A landscape with many valleys, sampled at points; each row gives a point and its height.
From any point a ball takes the steepest step (drop divided by distance) to one of its 2 nearest points. It stops when none of these is lower. Distance is the straight distance between rows; heights are no part of it.
zese h=36.0: [152 118 147 137 101  64 167  85 151  94 118 120 134 137 138 220 134  95
 155 115 110 132 114 109  67 114 113 109 140 123 108 146 145 163 103  98]
garup h=78.1: [ 68 134 117 168 128 173 149 107 112  85  92 121 128 178 181  96 113 174
  95 104  86 198 147 121 122 146 173 130  98 124 159 136  96 109  77 148]
dudav h=41.1: [138 169 128  78  76 171 123 110 145 112 199 128 151  69  83 137 123  91
 148  96 239  96 100 136 115 152  94 120 131 154 144 116 147 126 132 146]
vaf h=61.2: [ 75 132 120 152 139 171 126 139 110 148 151 123 214 125 107  79 140 154
  98 161 113 164 128  94 180 136 128 146 118  97 101 125 159  65 160 119]
furi h=61.3: [122 134 104 123  73 107 117 128 127 138 178 129  78 113 140 115  99  75
 106 105 125  83 142 140 135 114 123 144  73 165 158  95 170 123 123 118]
kavi h=15.3: [ 97 162 161 117 177  86 157 142 161 122  88 129 127 143 198 158 124 132
 141 115 138 170 150 125 111 126 100 105 144 124 108 140  77 139  89 156]
res h=56.8: [109 171  86 176  82  94 101 117 128 131 165 108  90 144 103 130 120  96
  87 118 122 125 156 129 119 110 146 136  83 128 146 149 164  96 151  94]
Resib h=76.1: [159 114 110  78 152  82  99 131 150  89 141 140  75 131 145 132 132 150
 161 124 135  97 124 177 119  74  95 155 133 163 176 122 149 180  94 115]
Gim h=35.7: [154 170 136 121 103 145 152  91 111  57 186 149 165  51  88 163 108  77
 139 121 223 126  60 146  88 125 100 120 165 136 174 119 168 132 108  97]
Damez h=58.1: [137  99 145 156 159 163 150 126  80 143 141 149 209 115 106 107 137 141
 104 190 138 143 106 114 171 152 142 151 125  63 126 123 180 110 164 102]
Sefil h=44.1: [137 169  66 125  81  98 125  82 137  96 165 156 127  81 104 174  79 111
 140  85 129  72 131 159 115 129 104 108 121 104 150 113 171 148 132 110]
Dig h=37.7: [160 154  92  89 141 136  93 114 147  86 151 149  83  86  77 142 179 145
 134 130 135  42 164 138 155  82 100 133 162 165 145 131  97 123 110 108]
ripig h=68.1: [144 141 141 120 185  56 116  93 134  67 117 112 107 162 141 136 154 145
 116 149  97 166 134 109  84 127 185 142 103 123 161 137 130 116 132 108]
Mur h=52.0: [128 148 118  72 165 170 112 112 175 135 100 151  97 161 143 109  86 133
 142 116 135 101 131 170 171 145 104 109 105 178 145 180 109 155 166 153]
kug h=86.9: [118 152 124  94 113 181 110 161 103 186 112 156 169 118 122 115 110  90
 163 132 160  95 153  87 157 143 133  89 159 150  88  78  84 118 147 152]
Kab h=11.9: [119 125 131  38 175 143 122  76 144  82 106 139 118 165 125 148 154 156
 135 143 108 102 141 160 131 165 143 118  91 128 147 178 131  83 143 148]
pepu h=13.8: [120 127 148 144  82 195 156 115  91 122 137 116 132 140 163 135 153 148
 153  97 180 201 112 106 107 111 142 123 151 151 154 122 114 133  82 139]
Vedar h=39.9: [121 155  58  98 104  72 128 117 124 125 137 152 175  81 129 169 108 102
 208 101 130 120 143 171 132 128  70 141 136 112 144  98 174 145 158 135]
rigo h=19.1: [132 135 114  63 136 114 125  76 175  94 116 142 109 162 105 176 135 155
 132 124  94  68 179 127  77 136 108 125  90 150 112 197 159 128 126 148]
zuzu h=66.7: [ 59 120  79 169 121  75 148  99 178 143 121  92 159 107  96 138  93 133
 163  82  91 141 143 133 164 123 128 157 137 101  74 163 201  96 185 119]
Rarel h=41.2: [118 119 119 116 113  98 168 103 203 110  97 129 105 162 139 129  98 131
 134 106  85 193  95 152  92 155 143 150  82 145 156 178 164 158 192  84]
Rovob h=76.8: [122 110 171 227 107 117 169 134 140 140  85 114 122 115 135  98  78 153
 125  81  90 140 135 137 163 153 149 135 132  91  68 101 144 159 118 118]
Fezi h=45.2: [150 100 152 106 131  86 115 125 104 106 159 104  87 140 129 144 123 158
 133 111 145 168 128  88  15 113 144 164 110 100 141 135 176 125  89 108]
tiro h=87.2: [156 161 134 107 122 169  77 124  97 116 140 131  77 124 124 114 143 107
 122 136 134  97 169  89 122 124 119  49 137 198 116 169  55 115 135 112]
Disus h=47.8: [141 120  74 144 145 155 114 149 115 136 157 170 192 103 131 141 128  98
 106 173 140 123 107 163 161  99 109 170 119  86 188  79 144 118 118 140]
Riz h=28.0: [ 96 133 115 133 145 127 168 150 149 123  82  77 199 131 146 110  83 131
 159 117 119 223 114 134 183 145 133 141 126 115 116 123 113 112 157 112]
Dopa h=38.8: [ 84 146  91 138 141 155 125 136 147 131  90 100 125 145 145  77 106 149
 106 110  70 122 140 141 181 133 154 130 104 138  94 118  97 121 123 127]
gufed h=44.6: [161 184 130  74 159 164  78 144 156 123 133 158 162 104 117 128 137  88
 118 154 132 111 165 178 217 144 111 101 118 129 161 167 159  75 204 123]
tomo h=38.1: [144 146 109 103 158  76  83 135 118 139 171 147 117  88 120 135  83  83
 115 151 142 155 137 158 113 149 102 132 113  73 164 158 203  86 194 105]
guzif h=69.6: [104  99  78 185 106  67 161  73 193 121 161 109 139 112  89 149  92 160
 160  79 124 119  98 155 130 124 105 158 174  97 130 152 196 153 157 107]
Gil h=21.4: [132 121 151 115  97 174 136 168  48 138 123 142 153 153 119 143 216 141
  98 142 152 170  99 142  59 102 114 129 159 131 149 105  87 151  53 156]
lobef h=71.2: [114 100 150 210 101 146 143 159 104 168 136 157 170 110 101 117 171 114
  92 154 143 110 119 101 121 138 100 114 152 119 116  80 114 128 136 159]
vavi h=42.9: [142 105 139 109 143 167  94 172 157 177 145  97  90 104 120  51 120 134
 134 136 101  48 126 113 190 119 134 143 108 176  68 104 113 130 143 140]
Rebo h=82.4: [ 71 111 140 141 134 129 170 108  86  80  98 114 154 164  93  94 158 159
  85 108 141 131 123 122 163 123 140 146 151 128 111 136 107 118  90 110]
sikub h=31.1: [123 148  96 126 154 115  98 129 145 120 121 113 144 141  77 133 136 127
 146 124 150  67 141 151 165  90  83 120 177 156 110 153 104 118 135 136]
bufi h=66.6: [172 153  94 124 144 115  92 140  99 116  73 118 162 143 122 155 188 129
 130 165  78 127 141 141 147 119 142 110 125 113 123 132  83 106 133 120]
mot h=51.1: [158 112 148 184 102 118 160 151 174 106 118  84 137 131  67 151  97 153
  86 115 154 120 106 137  82 165 104 111 152 135  78 152  38 181  95 119]
Lubob h=31.2: [101 119 123  77 163 132  81  84 126 107 104 141 107 138 176 124  60 118
 178  92 103 147 143 129 174 140 157 117 104 145 184 113 170 122 125 138]
lud h=45.4: [136 166 103  96 122 163 144 151 134 117 157 131 158 110 117  94 121 117
 144 136 210 121 108 135  99 130  75 130 116 146 127 120 120 137 134 127]
zabug h=53.0: [178 131 102 117 114 106 134 100 128  68 175 109  99 129 158 159 120 127
 135 117 134 117 112 105  70  79 135 118 128 138 157 131  92 141  85  56]
Dut h=38.4: [154 126 153 158 154 196 129  89  83  99 124 160  87 148 158 158 166 145
  89 143 121 144 114  96  57 129 127  54 157 134 148 190  60 124  90 136]
gazop h=48.7: [ 74 152 137 120 105 158 138 164  67 160 134 135 131 121 112  68 179 183
  97 119 154  90 125 100  96 103 112 121 156 116 110  64 118 151  73 152]
Duvid h=49.0: [116 141 109  81 112 175 146 127 173 120 151 127 113 138 153 112 105 132
 164 104 180 128 118 142 153 110  84 122 124 194 140 150 119 151 142 140]
pufes h=83.3: [128 138 181 165 126 183 143 203 104 169  89 142 177 107 149  58 160 166
 108 144 100 163 137 100 185 130 120  84 161 126  87  94  50 153 130 110]
Tino h=73.6: [114 111 127 166  97 206 161 162  98 192 124 180 168 107 142 102 198 165
 109 164  99 138 123 104 125 127 131 117 166 114 144  65 106 115 111 156]
dore h=50.0: [146  85 132 125 120 153 125 103  86  93 148 139 120 145 157 169 150 168
 167 137 146 168 131 148  57 118 150 150 117  93 174 140 166 117  64 145]
Guzus h=52.9: [131 112 170 120 156 187 136 128 113 175 133 158 139 146  87  90 163 154
 107 169 158  85 106 100 167 127 134 136 162 140 105 116 141 117 155 149]
vata h=52.2: [143 136 115 199  94 150  93 117 118 149 162 138 100 131 108 143 187 123
  90 155 136 109 158 139 144 110 133 109 109 135 148 157 152  85 161 114]
Safev h=22.8: [152 110 137 108 154 121 164 148 167 129 104 105 188 108 163 112 123 141
 200 151 143 202 107 128 128 146 111 145 133 117 125 138 161 112 187 103]
tukit h=73.7: [121 116 105  85 107  81 130 166 110 140 118  72 169 131 137 127 156 122
 131 162 103 188 109 123 125 131 174 194  66 110 130  98 135 107 104 115]
Mez h=21.0: [106 120 140 140  94 153 185  97 114  75 148 136 119 141 137 155 161 127
 107 105 180 173 105  87  31 104 120 123 165 155 141 129  92 145  58 120]
piduf h=54.7: [135 128 142 174  82 186 148 157 110 141 129 121 114 130  88 115 121 161
  69  97 167 111 116 115  77 161 112  83 132 152  90 150  41 187  94 158]
vos h=16.7: [159 109 128 108 147 121 128 119 183 139 162  88 157 120 149 113 128 150
 158 142 119 120  80 162 172 129 105 136 137  97 121 158 147 107 183  98]
piva h=20.1: [129  88 177 156 111 146 116 157 116 176 143  90 188 126  74 116 115 126
 129 136 137 110 128  97 156 168 136 126 147 109  54 145 148  99 163 133]
zozod h=14.5: [126 168 142 110 121 163 142 173  71 155 105 114 165 158 166 129 187 123
 115 161 171 146 109 147 100 107 102  98 109 129 113 135  90 159  72 152]
Tedek h=72.1: [164 111 132  92 175 112 139 118 166 131 139 152 158  94 142 142 126  92
 138 182 103 127 114  88 161 154 137 149 124 114 137 113 132  64 225 125]
supi h=61.1: [182 129 147  66  98 157 107 122  94 104 180 138 148  88 103 133 144  97
 114 144 165 104  89 118 168 110 160 142 153 131 163  91 114  94 117  89]
Zul h=33.6: [126  89 171 143 117 148 160 147  94 130 114 136  88 154 150 116 159 172
 110 115 107 138 152 119  69 131 153 150  87 115 107 121 157 155  84 158]
noz h=62.8: [ 96 154  91 106 157  83 118 163 126 142 138 166 171 146  98 107 102  32
  72 150 136  95 112 140 184 131 118 146 115 118 134 101 113 123 178 127]
pakos h=51.3: [119  90  71 109 158 108 152 111  86  95 135 159 208  99 137 154 119 134
 141 147 114 108 117 161 151 103 120 154 140  48 137  95 130 110  96 136]
Tugez h=35.8: [144 185 103  99 175 121 101 132 118 144 121 138 157 132 136 114 114 114
 110 168 117 161 110 127 152 127 171 149  83 102 152 116 138 105 165 106]
tuka h=19.2: [133  92 172  99 116 107 134 108 123 136 130 124 109 170 117 176 123  79
 115 135 159 155  89 135 114 145 121 151  90 147 138 170 170 138 143 150]
gup h=47.4: [166 142 139 163 122 110 107 154 132 182 157 127  98 126 154 157  90  92
 158 126 172  98 110 143  97 129  82 104 111 123 140 128 148 185 127 156]
noga h=46.9: [126 131 118 101  88  82 117  80 145 157 163  96 120 121 118 181  80 100
 153 104 131 106 119  96 118 135 148 136 133 114  99 130 151  95 135 115]
sagos h=71.5: [182 101 142  86 150  95  69 139 144 139 155 127 108  99 168 127 122 113
 174 138 111 103 143 167 166 130  79 125  95 150 171 147 192 134 166 114]
rupa h=66.1: [115 143 126  89 140  79 106 141 147 145 138 178 106 118 127 138 113  22
 113 139 115  71 138 158 180 145 113 120 108 131 146 129 168 120 202 143]
Tik h=36.9: [114 125  85 100 145  49 141 105 177 128 116 139 151 114 110 132  91 114
 159 112  82 190 120 139 110 162 137 174 102 102 125 181 203 134 225  97]
Fef h=26.1: [ 86 101 176 122 110  91 139 119 131 116  98  87 127 186 117 145  82 109
 132  94 135 167 119 139 126 148 140 148 104 136  98 173 179 156 125 133]
Borur h=23.2: [106 133 165 177 159 126 156 169 141 133  71 122 121 137 167 147 132 173
 125 124 117 212 194 151 146 126 129 136 171 114 135 117  87 126  76 170]
nos h=27.3: [142 136 130 128 108 148 158 133 114 153  92 123 168 123  54 130 127 131
 144 144 154 153 141 104  99 178 140 140 125 116  71 141 162 106 194 121]
Tuvo h=42.6: [143 108 189 149 148 171 121 141  90 144 120 142 127 110 173 134 156 140
  94 160 120 174 112  86  91 137 125  55 193 103 131 141  31  95  94 134]
Rebuf h=44.0: [ 71 178  96 174  89 117 155 161 118 154 105 112 130 135 109 100 130 166
  80 109 128 164 147 150 105 115 138 166 107  90 113 114 123 121  76 131]
lapek h=67.7: [ 95 145  98 101 140 139 132  94 196 139 154 147  96 109 144 107  75 100
 140 110  93 136 147 121 157 149 152 151  94 139 146 126 173  70 211 129]
niri h=91.2: [108 143 166 131 100 154 113 153 132 165 121  91 107 180 117 130 181  79
  99 148 134 139 138  94 125 134 135  87 119 183  85 176  66  91 158 142]
gisib h=40.6: [159 153 139  92 153 166  66 147 113 140 140 129 159 133 117  95 125 113
 111 164 114 112 135 134 180 161 141 112  86 120 122 145 131  85 175 111]
sipul h=38.7: [117 138 113  80 134  65 112 141 134 120 176 116  73 128 116 114  73 124
 127 118 152 142 151 100  58 144 114 158  90 119 124 144 193 129 124 107]
Det h=32.3: [134 135 103  82 140 101 149 121 153 144 120 128 160 120  67 136  86 104
 141 134 153 153 100 134 108 179 146 165 121  95  97 169 177 116 196 108]
Dipu h=76.4: [ 72 134 117 149 173  82 139 136 150  86  90 103 152 173 152 109 151 111
 127 124 129 170 137 157 189 100  99 151 137 144 146 142 134 126 153 145]
bivis h=55.3: [126 143 107 132 167 146 139 135 148 148 100 161 135 144 137 117  93  86
 117 139 133  95 130 136 160 153 122  86 124 142  99 145  74 121 196 145]
zov h=41.7: [113 110 150 174  86  76 147  86 127 127 129  94 121 145 117 189 109 135
 139 103 118 137 146  86 101 117 163 136 153 103  88 147 155 100 103 112]
gimu h=71.4: [167 101 104 142 109 129 120 116 137 134  92 109 111 138 112 154  96 178
 175 108 119 122 156 139 111 127 133 145 136 135 132 113 161 157 115 138]
vite h=90.7: [112 146 213 131  95 136  96 163 104 190 129  86 126 160 154 125 155  96
 127 124 140 142 128  78 128 136 169  82 133 141  66 152 117  91 122 136]
fur h=48.1: [129 108 168 133 146 167 121 178 143 196 162 105 152 110 116  40 165 150
  97 170 123  86 100  76 183 112 130 137 147 135  80  74 124 141 127 125]
daf h=23.6: [123 120 120 152 156 112 135 130 176 116 125  81 150 130 104 119 163 168
 147 135 122 128 122 123 152 109 118 151 170 112  81 145 108  96 164 122]
mef h=10.5: [133  54 175 138 121 107 123 139 129 142 146 106 154 145  74 135 110  83
 117 153 164 117 102 132 157 163 121 156 110 130 121 141 174 122 175 133]
zifo h=38.9: [111 158  87 155 142  98 161 175 132 135 113 126 171 124 146 137 155 144
 106 160 103 175 127 173  88 104 131 181 120  73 129  90 113 126  79 144]
Gesil h=29.6: [111 106 150 194 125 177 123 173  90 130  72 134 134 150 140 114 162 195
 105 129 113 194 164 156 152 108 136 132 185 118 154 131  52 159  40 152]
bok h=64.9: [147 120 149 129 192  95  92 122 111  88 132  96 131 137 190 130 191 141
 125 167  99 175 109 118 125 115 169 104 108 114 161 124  76 113  98 126]
Feno h=47.2: [146  86 110 132 119 133 102 149 145 160 127 113  62 109 167 131 158 128
 160 144  85 100 138 117 163  79 148 149 114 184 143  89  91 129 114 159]
ladut h=83.5: [175 174 110  98 122 136 137 114 115  90 137 176 139  49 115 151 115  63
 139 148 158  79 130 136  78 146  73  87 137 142 142 103 108 101 138 113]
noneg h=49.1: [191 128 121 106  90 124 132  85 173  74 190 129  70 112 161 139 112 116
 102 111 116 106 122 128 103 128 133 114  71 145 180 152 132 121 135  53]
Pev h=40.0: [120  91 122 190 118 189 125 160 101 121 129 109 152 137 134  84 144 173
 118 132 128 140 100 175 200  97 119 151  96 153 156 112 159 180  88 128]
Nadu h=69.0: [159 147  69 148 113 115 116  97 119 116  94 137 143 135 137 187 132 147
 151 125  92 118 166 157  95 112 116 100 138  99 120 135 113 126 105 135]
bebe h=47.1: [132 142 110 224  74 101 154 167 165 120 130  96 165 110  40 148 129 151
 108 107 170 111  96 150 110 164 114 125 147 130  99 103  67 190 114 167]
Riko h=28.5: [166  62 164 149  72 133 123 107 104 104 153  82 136 125  95 161 148 128
 142 108 167 125  81 100 146 113 161 145 149 161 133 106 119 147 105 103]
Gatu h=64.8: [112 118 112 108 106 143  98 113 138 128 137 126  79  98 128  83  73 105
 136  99  88 100 145 111 165 136 178 157  79 152 126  83 185  90 149 108]
mupoz h=58.7: [101 159  99 176 155 117 109 167 143 139 149 139 132 155 116  77 113  59
  88 125 145  89 155 141 166 118 105  99 109 144  99 133  74 126 186 116]
tofe h=85.3: [149 163 104  80 148 133  99 109 111 101 117 142 126 114 122 161 112  85
 135 144 137 104 164  98  79 142 103  72 156 158 112 129  65  78 127 133]
Pipa h=60.2: [ 78 152 142 153 110 117  99 162  87 149 136 100 109 152 116  83 152 165
  48 111 114 151 160  92  90 113 122  88 177 112  99 136  63  86  88 120]
vipef h=25.8: [118 110 135  99 123 136 175 100 137 128 140 154 122 127  91 180 132  84
 117 149 161 102 105 139  85 141  99 144 121 129 122 141 136 107 131 166]
mamum h=35.9: [139 138  89  61 123  89  96 105 121 106 110 145 140  97 141 136  76 104
 205  87 111 133 154 143 177 140 128 139 128 131 157 114 173 131 153 106]
bisiv h=33.0: [ 96 124 145 119 139 131 104  99 128 125  78  89 117 160 145 123  75 139
 158 106  92 162 152 104 160 147 179 134 100 138 109 137 149 103 126 147]
tidop h=68.2: [113  93 135 181 108 121  98 167  74 169 146 142 126 125 124 105 139  97
  76 151  95  96 158  86 143 132 110  88 150 120 113 100  67  99 119 154]
gise h=38.6: [129  83 184 171  96 191 145 143  86 151 120 138  85 128 131  93 178 200
 142  85 118 145 150  82 104 121 149 125 143 146 128  94 157 160  89 154]
Sigof h=31.0: [108  65 153 133 125 105 155 120 138  74  93 120 101 162 150 141 127 176
 140  98  75 144 177 116  64 142 121 156  80 144 128 148 163 158  87 131]
Keki h=43.6: [124 123 155 156 121 183 155 136 101 142 145 146  91 109  96  81 160 216
 130 118 168 111 117  78  84 113 154 134 178 122 118  85 120 161  95 138]
Zezag h=54.6: [116 120 124 136 148 101 165 114  73 103 144 135 216 118  95 142 111 114
 111 158 149 106  72 131 159 136 134 144 143  56 107 124 140 124 123 103]
beki h=43.1: [145 135 108 144 154  92 103 138 148 184 146 134 126 120 146 139  68 106
 149 145 134 123 111 158  98 160  76 120 113  86 136 134 166 121 168 151]
gefur h=33.7: [114 139 116 144 141  62 170 155 163 162 103 115 121 139 188 144 136 158
 150 138  78 176 115 171  84 118 167 175  88  63 137 105 158 154  91 149]
zav h=23.0: [105 177 174 113 138  93 178 123 208 162  89 117 101 143 173 156  87 142
 177  75 161 157 134 110 105 105 133 139 174 129  89 128 109 170  86 149]
vetug h=64.1: [172 151 118  99 126 137  89 108  82 123 129 152 166 103 125 170 173  93
 115 172 118  95 121 129 172 102 147 121 145 112 141 103  98  82 124 107]
dofe h=51.4: [139 129 158 105 108 106 142  94 154 165 121 112 112 132 142 169  99 101
 155 115 148  87  90 100 131 125 165 114 176 111  71 113  84 124 103 135]
Zek h=89.2: [122 116 141 122 140 139  67 118 134 137 131 109  74 174 108 137 147 105
 109 136  93  95 170  92 137 138 162  71 118 176  97 202  46 102 130 139]
fava h=58.0: [158 129 186  80 174 160  98 146 154 160 112  89 113 135 185 108 159 162
 157 158  91 119 127  90 144 152 161  93  98 145  95 156  74 119 134 156]
Vad h=48.2: [156 181 111  80 130 125  92  99 150  79 127 184 138 104  87 159 120  62
 108 113 108  74 186 159 190 147 143 104 124 116 142 176 144  76 195 103]
salo h=75.9: [ 90 142 127 174 101 159 147 125  88 157 109 138 143 141 169 129 158 150
 103 133  89 173 132 125 138 123 174 117 137  98 157  96  89  98 102 157]
Rido h=33.2: [123 126 111 169 120 101 141 127 175 146  92  91 165 137 138 122  57 113
 179  89 149 183  95 162 192 118 117 143 167 138 131 112 117 171 139 115]
sapa h=45.1: [164 142  92 100  99 112 163 116 168  90 131 145  89 147 148 136 141 117
 110 128 104 152 109 147  83 131 157 160  58 133 186 129 139 138 158  86]
Pited h=81.7: [143 151 113 118 186  98 155 132 120 103 125 170 142  92 118 122  93  85
 110 156 148  50 120 145  74 138  62  91 146 106  94 104 116 122 162 121]
karab h=80.1: [ 75 107 129 136 123 129 164 101  88  69 107 132  92 175 147  97 112 133
  75  96 111 135 130 125 140 122 169 145  89 150 153 111 113 150  81 118]
minu h=61.5: [170 111 165 109 181 134  89 138 108 116 145  97  78 119 164 111 191 139
 125 161 114 116 114  66 107  99 152  90 132 145 113 153  72 128 108 112]
Kugil h=30.3: [104 180 135 112 160  75 140 118 185 166 104 108  95 139 168 107  76 133
 184  89 117 131 123 112 136 106 162 130 147 124  91 135 147 160 147 117]
tekiz h=24.9: [129 109 163  38 140 125  89  90  92 101 137 130 106 125 173 135 119 122
 171 104 101  92 168  97 171 126 165 119 103 151 149  99 148  99  98 130]
ludet h=74.2: [ 90  90 118 145 162  61 180 123 175 115  67 144 138 143 155 124 138 124
 142 113  83 154 114 179 157 125  90 159 155 129 146 145 175 177 186 137]
Niliz h=48.3: [146 170  98 103 126 131 110  90 150  97 154 173 110 102  76 152  93 105
 115  94 133  42 164 175 180 133 104 107 132 113 157 167 196 149 148 113]
Ref h=43.4: [116  95  89 135  92 154 118 136 143 129 130  82  97 154 118 106 109 142
  91 128 111 117 136 146 136 131 118 136  88 153 121 148 101 120 111 129]
Nugem h=74.1: [140  80 163 165 119  84 134 143 155 137  94  81  81 142 107 136  77 155
 134  94  89 112 144 128 129 126 140 140 132 126  75 116 138 179  85 129]
sobom h=54.8: [170 138 160  63 154 154 138 103 153 164 121 129  94 141 159 159 136 120
 156 150 143 105  92 106 122 134 159 111 139 143  98 148  93 119 137 156]
nagib h=79.0: [147  90 188 200 106 167 148 161 113 189 101 127 129 116 140  96 108 161
 122 138  67 111 128  98 163 161 161 103 120  95  80  88 117 160 127 132]
leboz h=81.2: [143 115 196 170 164 128 125 184 144 172  68 126 138 122 133  92 157 179
 109 166  74 152 142 106 172 129 161 134 151 108  87  88 103 131 125 127]
bovuk h=43.9: [123 132  78 178 136 194 132 160 129 130 152 162 180 120 135  86 126 172
 141 159 143 153 108 201 175  90 111 178 107 107 193  88 183 163 123 121]
Rego h=35.6: [127  76 135 196 154 156 104 161  90 129 108 113 134 157 144 101 107 159
  99 157  97 175 125 152 174 111 128 152 126 128 170 100 112 160  66 155]
kasuf h=29.7: [161 186  66  95 158 114 105 136 149 141 152 127 150  76 149  96  91 144
 151 135 114 164  88 171 169 111 150 170 100  70 176 114 180 123 156  69]
vogul h=63.9: [ 68 141  91 138 129 131 114 120 134 142 132  96 168 110  86  98 130 151
 127 126  99 147 166 106 163 141 151 163 102 114  68 155 187  57 177 127]
Debot h=72.0: [112  65 120 194 113  90 159  99 194 140 122 132 113 139 130 138 105 149
 143 105 105 144 121 175 105 145  85 163 136 126 152 159 203 175 156 138]
Nem h=70.1: [127 128 110  54 151  92 116  67 197 114 150 149 137  81 160 154 116  62
 155 127 111 138 131 124 156 164 118 137 131 119 167 150 152  53 228 129]
Megi h=85.1: [129 155 131 128 114 151 140 165 100 159  73 138 190 119 114 113 149 104
 117 132 109 123 125  99 152 146 143  88 176 114  66  88  33 136 151 118]
vog h=78.4: [ 73 145  91 134 147 102 156  91 140 112 113 144 138 129 179 146 159  89
 163 118 129 143 134 148 187  71 120 138 134 137 163 123 163 131 138 144]
zutim h=42.8: [139 145 107 193 104 148 145 164 153 143 158 102 166 101 100 121  85 156
 141 109 192 148  87 142 101 158 107 131 139 124 141  79  94 179 110 170]
ramol h=51.6: [157 119 175 172 116 156 122 130  98 151 155 133  94 140 143 140 116 123
 140 100 200 132 128 100 107 129 115  73 135 146 122 132 145 170 139 146]
zofar h=18.6: [169 111 144  40 116 172 134  78 119  75 141 155 100 117 160 152 158 152
 147 118 109  83 152 120 124 133 164 126  88 137 152 142 131 102 111 123]
Nivo h=55.5: [ 76 144 130 197 111 118  85 159 111 161 127  85 102 147 109 103 122 170
  83  91 111 119 179 136 157 112 123  96 181 124  79 150  72 132  58 135]
sira h=71.3: [128 104 136  92 126  85 133 136 113  86 103  78 136 144 124 124 157 133
 110 128 101 188 128  98  89 139 183 167 117 141 119 109  95 108 101  94]
dum h=64.5: [ 96 117 145 116 119 100  97 163  93 139 144 119 102 150 142 101 167 116
  76 155 103 126 153  74  95 132 131 120 129 137 123  96  89  79 102 150]
dab h=6.3: [133 147 147 125 116 151 151 138 104 138 120 109 166 139 179 142 191 117
 166 144 161 182 109 122 122 106 135 129 115 131 136 133 137 107 113 131]
Gul h=27.8: [ 97 106 142 144 127  96 181 154 135 163  90 134 118 147 174 133 154 129
 115 142  93 172 146 117  83 166 144 163  57 106 115 116 147 117 125 176]
Kom h=42.7: [160 114  71 128 163 147 113 131 188 133 149 153  64  99 140 132 160 156
 151 153 129  88 145 138 149  69 105 143 152 173 167 138  84 128 129 142]
mim h=53.1: [ 69 100 141 122 115 188 117 166  52 140 148 129 150 136 131  53 147 163
  89 116 133 130 123 105 158 114 128 148 131 124 137  80 141 125  61 144]
Kido h=31.9: [142 165  91  74 144  81 116 129 141  94 169 146 113 104  98 144  88  97
 117 149 160 155 110 158  34 151  90 146  98  97 171 168 182 133 141  70]
Pefa h=25.5: [108  80 130  67 141  97 126  69 143 101  91 142  97 166 140 159 103 146
 160 103  68 127 160 148  87 164 117 156  91 148 141 161 206 146 124 152]
bukol h=30.9: [110 110 112 149 120 100 213  91 148 102 111 157 152 127 134 184 132 110
 133 135 134 125  92 139  66 128 115 150 137  78 117 130 151 130 113 152]
nof h=57.0: [183 118 122  54 122 121  99 124 124  91 170 130  80 127 111 141 138 113
 121 143 154  98 108 109  87  99 150 148 141 149 143  95  88 121  85  96]
dok h=79.9: [140 122  96 117 182  80 155 117 158  97 112 190 116 108 140 121 112 105
 143 133 111  69 131 166 115 123  53 107 149 128 146 128 126 169 169 133]
nubin h=68.9: [169 128 145 119 149 105 117 146 127 121 142 152  90 126 158 138 166  71
 137 146 119  88 125 134 143 117 122 101  89 147 144 139 141 134 172 121]
Vupe h=28.6: [114 171 133 153 121 128 161  91  98  79 164 144 120 107  73 146 144  95
  90 132 218 134  76 110  47 122 100 129 167 145 135 114 128 144  94 112]
napip h=20.5: [152  83 163 140  68 130  86 126 112 134 183  95 116 116  68 140 104 106
 137 103 182  97 112 130 170 141 129 133 117 175 129 132 172 149 135 120]
ket h=48.9: [115 136 161 163 171 150 152 120 115 149 108 152 125 122  72  76 126 190
 117 140 169  99 150  92 123 139 138 126 185 114  94 109 137 148 148 136]
fulu h=55.6: [145 138 161 148  91 218 101 144  71 162 147 130  92 144 117 110 140 146
  90 115 174 134 115 112 105 136 138  73 127 149 125 155  82 159 115 127]
kol h=34.0: [149 157 133 153 147 186 143  68  68  96 101 188  95 132 111 182 166 135
  97 158 141 121 108 134  41  93 143  92 183 140 171 154 109 134  72 136]
sizu h=37.3: [137 156 135 121 123 129 120 140 151 169 107 101  81 121 132  89 119 138
 167  98 117  73 122  92 165 102 168 119 126 156  65 108 121 155 147 101]
Goba h=78.2: [166 141 105  66 173  68 125 130 137  62 123 189 101 115 140 138 149 111
 137 149 115  89 124 203  90 115  63 119 117 134 180 148 147 195 132  95]
zodu h=38.0: [108 128 100 182  84 117 135 109 166 138 129 112 160 122  97 162  61 127
 173  76 185 128 103 154 160 142  93 122 178 141 151  98 120 182 128 160]
buse h=53.7: [129  99 137 113 131 189 123 131  73 105 169 165 140 117 135 109 150 164
 125 151 158 121 144 129 129 129 124 143 125 108 185 111 158 109  83 141]
Kes h=28.4: [137 143 128 142 103 157 104 122  30 127  85 184 133 151  89 170 165 122
  84 159 122 144 130 120  67 119 144  88 168 133 168 113  82 148  90 145]
bemid h=88.7: [113 141 173 110 110 171  89 152  87 181 112 120 131 138 182 114 108  87
 152 104 119 133 163  75 155 139 171  70 122 164  83 101  92 107 122 158]
nibe h=47.9: [146  85  82 201 113 143 113 100 150 122 157 112  95 146  91 163 153 156
  90 151 116 112 127 155 130 118  98 137 128 138 151 184 112 115 118 130]
ziv h=73.8: [131  88 138  54 151  92  96 131 160 103 142 140  70 114 181  81 131 148
 174  95  91 126 126 198 145 119  76 159 115 178 188 141 207 178 143 115]
keb h=49.7: [ 71 183 107 199  79 116 137 146 101 122 135 104 122 134  81 112 134 178
  94  77 155 126 166 120 101 100 114 119 167 128 101 112 116 158  61 118]

Where does a ball stop that starts at each point below?
ludet | kavi
Megi | mef
salo | Gul
Rebo | Kab
Pited | dab
bivis | dab
supi | mef

Write out the way that a ball takes from each point below.
vite | bemid > kug > Megi > pufes > leboz > nagib > Rovob > Nugem > gimu > Nadu > bufi > vetug > supi > nof > zabug > noneg > sapa > Rarel > Tik > Det > nos > piva > mef
Zek | tiro > tofe > ladut > Pited > dok > Goba > Resib > ziv > sagos > nubin > rupa > noz > mupoz > bivis > Mur > Duvid > lud > dudav > Gim > Vupe > Mez > pepu > dab
karab | garup > salo > Tino > lobef > tidop > dum > Pipa > Nivo > keb > Rebuf > zifo > gefur > Gul
